Points on a hilly landscape, in no order, each with its height.
From any point a ball rolls to the lowest of the 4 points nearest to it. It stops when none of these is lower. Distance is the straight distance between rows; heights are no part of it.
q89: [149 116 171 131  70 154 115 199 100 119 134 146]  (h 251)
q624: [131 142 202 165 105 189 142 213 118  83 142  95]  (h 186)
q749: [155 137 162 127  81 125 114 165 109 124 111 153]  (h 236)
q998: [102 124 104 143 162  98 139  40 121 141 114 104]  (h 88)
q689: [148 124 152 168 171 173 143 151 148  93 129  99]  (h 112)
q528: [170 131 126 111 113 135 173 122  63 135 124 127]  (h 360)
q829: [103 129  60  85 111 101 112  85 100 162 126 170]  (h 129)
q36: [126 115 115 101 152 116 125 142 148 139 133 145]  (h 126)
q892: [144 127 115 130 134 150 176 122  98 119 130  86]  (h 127)
q900: [ 76 119  99 118 141  99  98  85 157 161 144 138]  (h 196)
q315: [147 122  90  89 108 127 151 104  70 142 118 127]  (h 150)
q923: [159 135 140 128 133 147 177 138 105 124 124 115]  (h 387)
q405: [ 78 126  94  97 143 100  91  77 145 166 145 152]  (h 178)
q761: [ 87 117 103 140 151 104 107  81 148 144 135 103]  (h 267)
q695: [152 153 191 165 102 163 155 172 124  94 127 110]  (h 145)
q352: [ 76 129  82 107 137  89  97  56 133 177 136 171]  (h 171)
q290: [130 148 187 173 117 182 127 207 168  86 128 103]  (h 146)
q134: [135 111  93  85 137 106 106 133 111 142 113 180]  (h 355)
q54: [104 114  84  90 129 111 105 111 129 154 139 156]  (h 235)
q505: [142 148  92 115  94 130 187  49  71 131 113  99]  (h 181)
q61: [137 136  81 105 102 127 163  62  86 139 121 109]  (h 141)
q606: [114 116 117 167 159 131 115  59 142 122 115  82]  (h 218)
q712: [142 129 201 152  89 179 142 214 100  99 157 117]  (h 272)
q351: [141 142 166 150 135 136 123 164 177 114 133 134]  (h 300)
q686: [151 125 138 123  88 107 119 153  94 121  96 171]  (h 265)
q839: [143 127  72  85  96 124 148  85  58 144 112 128]  (h 82)
q924: [142 124 126 129 146 138 150 143 139 126 141 115]  (h 696)
q86: [ 96 126  96 133 140  99 131  53 137 150 124 117]  (h 133)
q277: [118 119 129 111 163  96 101 151 186 138 152 169]  (h 411)
q895: [104 105 118 125 170 117 106 137 169 144 152 125]  (h 110)
q282: [130 144 160 118 119 114  87 183 187 120 134 156]  (h 335)
q412: [150 143 164 155 135 149 145 160 147 105 122 115]  (h 227)
q670: [123 126  63  87 100 109 135  75  73 146 116 146]  (h 108)
q723: [141 127 190 138  96 167 121 224 127 119 157 125]  (h 179)
q971: [113 137  78 100 112 111 137  66 108 146 125 130]  (h 143)
q554: [122 130 152 134 159 113 107 166 209 120 139 145]  (h 315)
q910: [157 133 139 107 121 110 130 149 117 124 114 161]  (h 371)
q747: [106 121  47  83  95 100 127  82  54 154  87 174]  (h 130)
q144: [127 119 153 116  83 118  86 194 127 124 117 170]  (h 275)
q47: [ 62 123  99 112 152  88  86  73 157 173 138 144]  (h 177)
q53: [136 126 147 149 164 130 120 167 194 107 137 125]  (h 264)
q997: [123 116 100 150 188 107 160  31  97 142 108  82]  (h 79)
q298: [110 115 124 170 159 151  99  89 149 125 126  68]  (h 80)
q167: [131 102 138 163 185 144 106 161 184 111 143 107]  (h 182)
q467: [138 156 189 160 104 173 130 197 148  94 137 112]  (h 115)
q529: [144 151 176 177 130 170 136 182 151  75 123 108]  (h 153)
q707: [123 136  87 126 131 106 168  30 100 136 121 111]  (h 184)
q259: [130 116 167 113  91 134  81 221 158 130 137 153]  (h 268)
q490: [134 133 135 103 127 103 101 154 162 131 124 181]  (h 368)
q444: [148 123 124  97 133 102 117 143 123 135 128 170]  (h 460)
q213: [175 140 157 118 105 129 161 146  84 117 118 141]  (h 278)
q682: [140 143  94 120 102 149 177  86  86 132 123  91]  (h 273)
q573: [162 137 151 144 149 163 169 150 121 102 120 101]  (h 301)
q651: [122 112 109 149 150 152 141 122 139 118 131  85]  (h 540)
q326: [159 150 186 143  88 143 152 162 100 109 120 122]  (h 208)
q98: [108 124 102 157 142 121 143  54 122 128 119  91]  (h 158)
q24: [127 126 103 112 130 137 152 119 117 136 140 106]  (h 614)
q396: [ 97 108 101 124 153 111 108 111 164 148 153 121]  (h 440)
q278: [118 120  92 102 125 121 133 103 115 146 138 129]  (h 359)
q437: [ 88 121  95 132 194  77 133  37 116 170 110 128]  (h 58)
q963: [110 112 102 146 200 100 139  34 106 147 103  88]  (h 72)
q421: [152 147 162 133  94 132 127 170 133 120 123 138]  (h 174)
q169: [140 139 176 183 158 167 102 178 197  78 133 116]  (h 122)
q858: [123 140 167 138 123 139  88 197 206 111 145 138]  (h 319)
q410: [109 118 106 148 139 133 137  83 135 124 127  86]  (h 365)
q483: [137 135 153 109  97 107  89 171 144 121 122 173]  (h 298)
q115: [166 146 161 144 124 149 180 145  90 108 120 108]  (h 66)
q842: [160 136 158 130  81 126 130 159  94 117 109 155]  (h 243)
q744: [138 146 184 146  89 157 127 187 138 107 131 123]  (h 54)
q271: [ 86 136  92 109 140  89 113  52 132 164 135 146]  (h 167)
q789: [133 108  81  89 121 101 125 139  76 139 104 175]  (h 397)
q711: [146 105 181 125  86 149 101 228 118 122 145 155]  (h 246)
q933: [148 118 159 181 181 170 109 159 172  81 139 103]  (h 96)
q231: [ 78 110 100 111 156 101  92 113 164 159 158 144]  (h 253)
q588: [127 130  89 102 115 126 153  81 105 140 132 105]  (h 230)

Write out the way that a ball takes from each point below.
q924 | q36, q895
q259 | q711, q723, q744
q54 | q829, q670, q839
q749 | q421, q744
q997 | q963, q437

For each start below, name the point where the ball stops.
q444 | q895
q134 | q895
q98 | q437
q554 | q933
q405 | q437
q352 | q437
q231 | q437
q89 | q744
q490 | q744
q858 | q933
q529 | q744
